Points on a hilly landscape, in no order, each with its height.
From any point a ball rolls to the lowest of the 2 points nearest to it. It stops when none of these is lower. Distance is the straight distance between rows; heights are no part of it.
Z532 height 651: [  4   4  11  -2  -2  -1  -4 -12   0   1 -18  19   8 -13  12 -23  -4 -11
 -13   2  -9  21   7  -6 -10]
Z831 height 614: [  2  -4  19 -17  -4  -5  -3   4   4   3  -9  17   1  -9  11 -18  -5  -8
 -11   7  -7  15   2 -12 -18]
Z193 height 538: [ 14   7  -4  -5 -21   7 -18  -1  -2 -10  -4   9  11  10   6  11  16 -30
   2   2   6  -4  10   5  17]
Z466 height 683: [ 11  -4  19  14  -2  15   6   0  26 -12  -4   5  15 -13  12  -4  13  -3
 -13  -6   7 -13  11 -16  13]
Z404 height 630: [  5   5  -4  -3 -16  -8 -14   0   1 -10   4   7 -15  16 -18  16 -17  14
  10   3   3   8  -5   3   4]
Z394 height 866: [  9   0  -5  -2   3 -12   1 -10  -6   9 -19   1  13   3  -3 -16 -13 -26
 -17  -6  -9  20  10  11  -2]
Z170 height 494: [  0 -14   9   7  19  -7  17   1 -13  11  -9  -9  -5   0 -11   0 -22  17
  -2   6   0   7 -15   2   3]
Z943 height 463: [  0 -18  20   3  10  -3   8   3 -16   5 -20   2 -10 -18   0   3 -17  16
   1   8   3   4 -15  -2  -2]
Z646 height 796: [-12  13 -12   7  19  10  24  -9   6  15  12  -9  -2   1  -3   7   4   5
   4   0  -1   3  -2 -12  10]
Z167 height 628: [ -4  -5 -19   9   0   7  16  -1   7  12   2  -1  12  11   3  -4   6 -10
  -8  -9   6   9   4  -2   8]
Z672 height 317: [ -6  -6  -5   0   5   1  12  -2 -13   9 -19  -5   8   6  -2  -6  -7   2
  -7 -11   1  13 -12   1  -1]
Z574 height 812: [  1   9   3   0  -6  23  -3   3  15  -6   6  -5   6  -1  -2  10  12   5
 -18  -1   4 -11  -6  -6  23]
Z938 height 411: [ -7  -5   0   3 -14  -8  -8   3 -20   2 -23   6   1   4   6 -11 -22  -9
   5   3   8   8  -4  12   1]
Z309 height 942: [ -3   1   1  -8  15  -4  17   7 -20   2  18 -19   3  -6  -6   2   7  18
  16  -5  -5 -26 -11  11  -9]
Z61 height 527: [ -4 -11  10  10   1   4  -4   5   9   2   3   5  -7  -3  -9  -2 -17   7
  -5 -10  17  -5   6  -9  -1]
Z329 height 915: [  5 -11   8   4  -8 -16  -8  -9   1   4 -16  19  -1 -11   4   3  -4 -40
  -8  10   3  24  19   8  -4]
Z322 height 797: [ 26 -13   9  12 -14  -3  -2   8   7  -1  -6  21  -8  -8   6   4  -7 -20
 -19  14   9  18  11  -5   5]
Z879 height 815: [ 16 -10   9   9 -14   1  -2   5  11   4 -22  19 -15 -12   9   4  -8  -6
  -7   5   4  19  18  -4 -10]
Z393 height 725: [ 11   0 -19  -2  -6   7 -11  -4   0  -2   4  -2  -3  11  -3  -3  -4   7
   1  -1  -3   1  -3   7  -1]
Z400 height 360: [ -6  -1  -2   5 -13  -6 -14   7  -4   4 -13   9  -4  14   9  -9  -9 -23
   6   9   4   2   6  13  -4]
Z704 height 369: [  5   3  -9   9   6   9  -8 -13 -13  -3 -18  -6  -5   3  -1  14  -1   5
  20  -5  -3 -14 -17  14   6]
Z325 height 794: [-10  13  14   0 -24   8 -18   1   7 -10  14   4  -5  -8  10   7  12  11
  -1 -12  -1 -16   7  18  -4]
Z613 height 476: [ -7 -11  -6 -16   9 -14   5  16 -14   2  10 -22  -2  -6 -12 -13   1  13
   3   7 -11  -8 -10  -7  -3]
Z582 height 464: [  4  -3 -20   6   5   5  15   6 -10   7  -7 -13   9  11   8   3   3  12
   8  -1  -9  -7 -21  20  -2]
Z355 height 836: [-21   2  12   2   2  -1 -12  12   0  -1   8  -3 -16 -16   0  -3  -1   7
  10   9   4  -8   6 -13  -5]
Z96 height 691: [ -3   9   2  -6   1   9 -19 -17   0  -5   5   6 -10   8  -9   9  11   8
   4   3   9  10  -8  -3  -1]
Z487 height 568: [  6 -10   2  18   1  17  -3  -4  13   4  -7   9  -7 -14   3   4  -6  -2
  -6  -5  14   1   7 -13   9]
Z975 height 444: [ 20   0 -16  -7 -11   6 -17 -10   1 -19   5   3  13  11   3  12  20  -6
   9 -21   1   2   6   4  -2]
Z304 height 712: [ -6   5   3  -3  10   8 -15 -13  -5 -11   1   2  -4   7  -7   2  13  17
   6   2   1  -1 -16   2  -9]
Z481 height 408: [ -6  -9  -7   1   5  -4  21   8 -20  12 -10  -8  12  11   6  -4   1  10
  -3   8  -3   7 -19  16   0]
Z732 height 384: [ -2  -5  -1  -2  -7  -7   0   0 -15   3 -21   4   2  -2  -4 -11 -27   2
  -8  -3   4  16  -6   5   2]
Z855 height 392: [ -6   1 -13 -13   6  -6   8  13   0   6  20 -19  -2   3 -10  -3  -1  18
   0   3 -11  -5  -1  -7  -4]
Z11 height 770: [-12  11   9   0  -2   9 -22   0   8  -7   5  -7  -5  -5   4  -5  10  16
  -3  -2  -8 -21   0   9  -7]
Z347 height 414: [  1   7 -13   4  -6  10  15  -1  20   3   1 -10  20  15   5  -5  11 -18
  -3  -8  -6 -18  -1   9  13]
Z130 height 648: [  1  -4  21  14  -6  15  -4   8  22  -5  -1  14   5 -15  18  -7  11 -11
  -7   1   7 -11  12 -11   0]
Z566 height 632: [-11  -6   2  -5  21 -28  22  10  -3   4  26 -11  -8 -10 -27  -1   5   4
   7   1  -3  -4  -3 -15  -5]
Z161 height 612: [  5  -8  -6  15   5  19   9  -4  10   5   2  -2   6  -3   1  -4  -3  -2
 -11 -11  10  -4  10 -12  18]
Z986 height 426: [ -4   4   3   0 -12  -6 -13  -2  -2   9 -19   5   1  13   7   5   2 -44
  13   6  -3   2  11  13   3]
Z178 height 832: [  9   2  -8   2   2  -1  14  -8   6   8 -20   0  14  -3   3  -3  -2 -15
 -23 -10 -10  30  12  -4   4]
Z189 height 482: [  5   8   4  -1 -17  -1 -16  -1   3  -2  -3   1   3  12   9  17  16 -46
  16   9  -3  -2  15  12   6]
Z655 height 894: [  9  -9   4   0  -5 -20 -11 -14  -2   8 -15  15   4  -2  -3 -11 -15 -35
 -12   5  -2  18  13  11  -5]
Z702 height 297: [ -7  -2 -12  -9  -1  -8  10  18   3   7   6 -15  -1  14  -5   0  -9  14
 -11   2  -6   9  -4  -6  -2]
Z95 height 741: [ -1   0   7  -2  14   7   2 -17  -4  -2  -5   6   4  -8   3 -12  -1   7
   2 -10   4  10   7 -26  -4]
Z865 height 303: [ 16   8 -19  -5  -4   6  -4 -15   2 -12   0  -5  15  17   4   5  21  -7
   3  -9  -3   5   9  -5  13]
Z731 height 282: [  3   6 -16   0  -4  11  14  -2  15   1   2  -6  17  13   9  -8  11  -6
   5  -1 -17 -22 -14  15   0]
Z596 height 753: [-20  15 -13  10  16  -8  14   2  -1  21  12   2  -2   3   4  11   7   9
  10   5   5   3  -2  -9   0]
Z991 height 779: [ 25 -11   2   4  -6   1  -2   0   2   0  -2  12   2   1   4  -3  -1 -21
 -25   7   6  17   7  -5   9]
Z528 height 558: [  0   5  14 -17  24 -20  16   5 -14  -7   5   0 -16   4 -26   2 -16   3
   4  12   0 -12 -11  -2   1]
Z769 height 616: [-13  -4  23   4  -7   5 -10  14  17  -3   6  10  -1 -10  12  -8  11 -10
 -10   3   8 -11   8  -2  -8]
Z103 height 758: [ 11   3 -22   2  -6   5   0   1   5  -1  19  -7   4  15  -2   6   3   8
   0 -14   0   0   4  10  -3]
Z391 height 814: [-11  -5  17  -6  19  -3  -8   3  -1  -3  10  -6  -8 -17 -11 -11   6  11
   3  -4   4 -12   4 -20 -13]
Z267 height 613: [ -4  -7  -8   9   0   5  -7 -25   8  -8 -20   4  11   1  -1  -3   7 -14
   1  -1   5   2   8  -7  20]
Z90 height 535: [  3  -3 -13   8   4   3  10 -13  14   1 -15  -7  18  13   4  -8   7 -21
  -5  -3  -5  -1   7  -3  19]
Z780 height 816: [ -8  10  10  -1 -22  -5 -13   4   7  -8  23   0 -17 -17   2  10  -5  18
  10  -9  -6 -17   5  18 -11]
Z956 height 739: [ -6  -2   4   8  12   9  -9  -5  -1  -4  -1  -6   5   8  -2  -8  11  16
  -2   1  -2 -13 -11  10  -8]
Z826 height 667: [  3  11  -2   5 -17   8 -23  -2   0 -14  13   8 -12   4  -3  20  15   4
   8   2  15   8   4   6   4]
Z440 height 490: [ 25   5  -8   4  -5   1  -7  -9  10 -20   6  -6  24  16   5   5  30 -18
  -4  -6  -5 -11  17   6  11]
Z377 height 752: [ 15  -1  -7  -4  -9   6  -9   2   6   2   3   3  -1  18  -1  -5  -3  -8
 -18   7   1   9   3   2   7]
Z59 height 795: [ -9   9  10  -8  -6  15  -9   4  18  -5   7 -11   5  -7   1   0  17  10
 -19  -5  -7 -19   1   0   9]
Z713 height 835: [  1   6   5  -8  -9  -7  -6  -3   3  -6  20  -7 -12 -24   0   5  -5  21
   7 -17 -15 -26  -5  17 -13]
Z749 height 647: [ -3  16   5   0 -12   0 -12   4   2  -9  15   6 -24   4 -13  25  -7   7
  16   9  12   7  -2   4   2]
Z630 height 778: [ -9  -5   4  -7  17   5   5  -4  -1   2   6  -5   5  -6   0 -11   2  10
  -1  -8   2  -2   3 -22  -7]
Z340 height 493: [ -4 -16  16   9   5   2   2   5   8   5 -11   8 -15 -18  -5   4 -14  12
   4   0  12  -5  -4 -13 -10]
Z678 height 606: [ -3   3   8 -12   2 -15  -9   3  -7 -11  11  -1 -11  14 -20   4 -10  22
   8   5  -2   1 -10  -3  -7]
Z944 height 699: [-16   1  -5  -1  16 -14  27   6  -3  15  23  -1  -5  -2 -11   5  -5   8
   7   6   6   4  -3 -14  -5]
Z842 height 906: [-15   8  -9   0   8  -9  13  12 -10   5  23 -18   9  -4   4   1  15  18
  12  -6 -13 -21   0   9 -14]
Z864 height 809: [ -1  15 -20   3  -7   1  11   8   8   4  26  -8  10   8   9   9  13  13
   8 -15  -3  -5   9   6  -9]
Z275 height 437: [-11  -4  14  -4   3  -4  -2   0 -23   2  -7   2 -12  -8  -2   2 -15  12
  10  21   4   3 -20   4   4]
Z844 height 578: [ -5 -12  17  -8  -1   2  -7   9  13   1  -8  12  -2  -2   7  -8   2  -4
  -9   2   8   4   0 -12 -15]
Z680 height 858: [-13   2   3  -4 -15  -3   0   7  -1   1  -5  11 -12 -14   8  -6 -21  -2
  -1  14   5  21   5 -12   1]
Z834 height 550: [ -6  -7  -3 -13  20 -22  22  10 -22   7  12 -19  -5 -13 -15 -10   0   7
  12   7 -10   2  -8 -15   0]
Z934 height 849: [-15   1   2  -8  -9   1  -9  12  -6   0  -2   6 -12  -6   9  -8 -13   2
   7  12   4   4   2  -8  -4]
Z756 height 698: [  5  -6   4  -2   3   6  -3 -19   1  -2  -8  15   8  -6  12 -19   0  -4
  -7  -5   4  15  12 -16  -2]
Z870 height 406: [ -3   4   0   9   1   7 -10  -5 -19  -2 -11   1 -11   1   2   7  -8   9
  21  10   4  -6 -15  12   1]
Z198 height 526: [  3  -3  14  -1  30 -16  20   3 -16   1  -1  -8 -14   6 -19   5 -20  13
   2  13  -2  -2 -12   5   4]
Z536 height 528: [ 17  -1 -14  -5 -17   1 -24  -3   5 -23  -2   6  10   0  10  21  21 -22
  11  -7   1  -6  10  10   8]
Z388 height 198: [-10  -3  -7  -7   5  -6  18   9  -1  12  -4  -9   4   6  -3   2  -5  11
 -13  -6   0  20  -6 -13  -4]
Z905 height 803: [ 27  -4  -1   4  -2   4   7 -10   2   3 -15   9   7 -10   7  -3   0 -19
 -25  -2  -4  24  17  -6   8]
Z624 height 860: [ -8   9 -15  -4  -7  -5  14  13   3   3  21  -8  14   0  13   3  13  13
   9 -15 -12 -15  -3  15 -19]
Z339 height 585: [ -4   7  12 -17   7 -14   0   1  -8  -4  10   3 -21   3 -23   6 -17   9
   9  13   4  -4  -9  -7   0]
Z185 height 311: [  9  11   1   7  19  11   8 -10 -13  -4  -2  -9  -2   4  -4  14  -1  10
  19  -7  -1 -22 -18  17  -2]
Z293 height 395: [  3   3 -21   7   5  10  11  -2   3   1  -5 -13  12   8  13  -5   4   9
   8   0 -19 -19 -13  15  -1]

Where does a ball stop that starts at each point below?
Z842 => Z393
Z355 => Z844
Z655 => Z991
Z528 => Z185

Call two points neighbours if one is among the 2 nearest of the other. Go from one point of each pair to the other, from neighbour to neighbour, staying as low as possible. Name the highest point that can't be avoided.
Z388 / Z844 => Z466
Z865 / Z400 => Z193
Z865 / Z185 => Z167
Z400 / Z388 => Z938
Z731 / Z400 => Z582
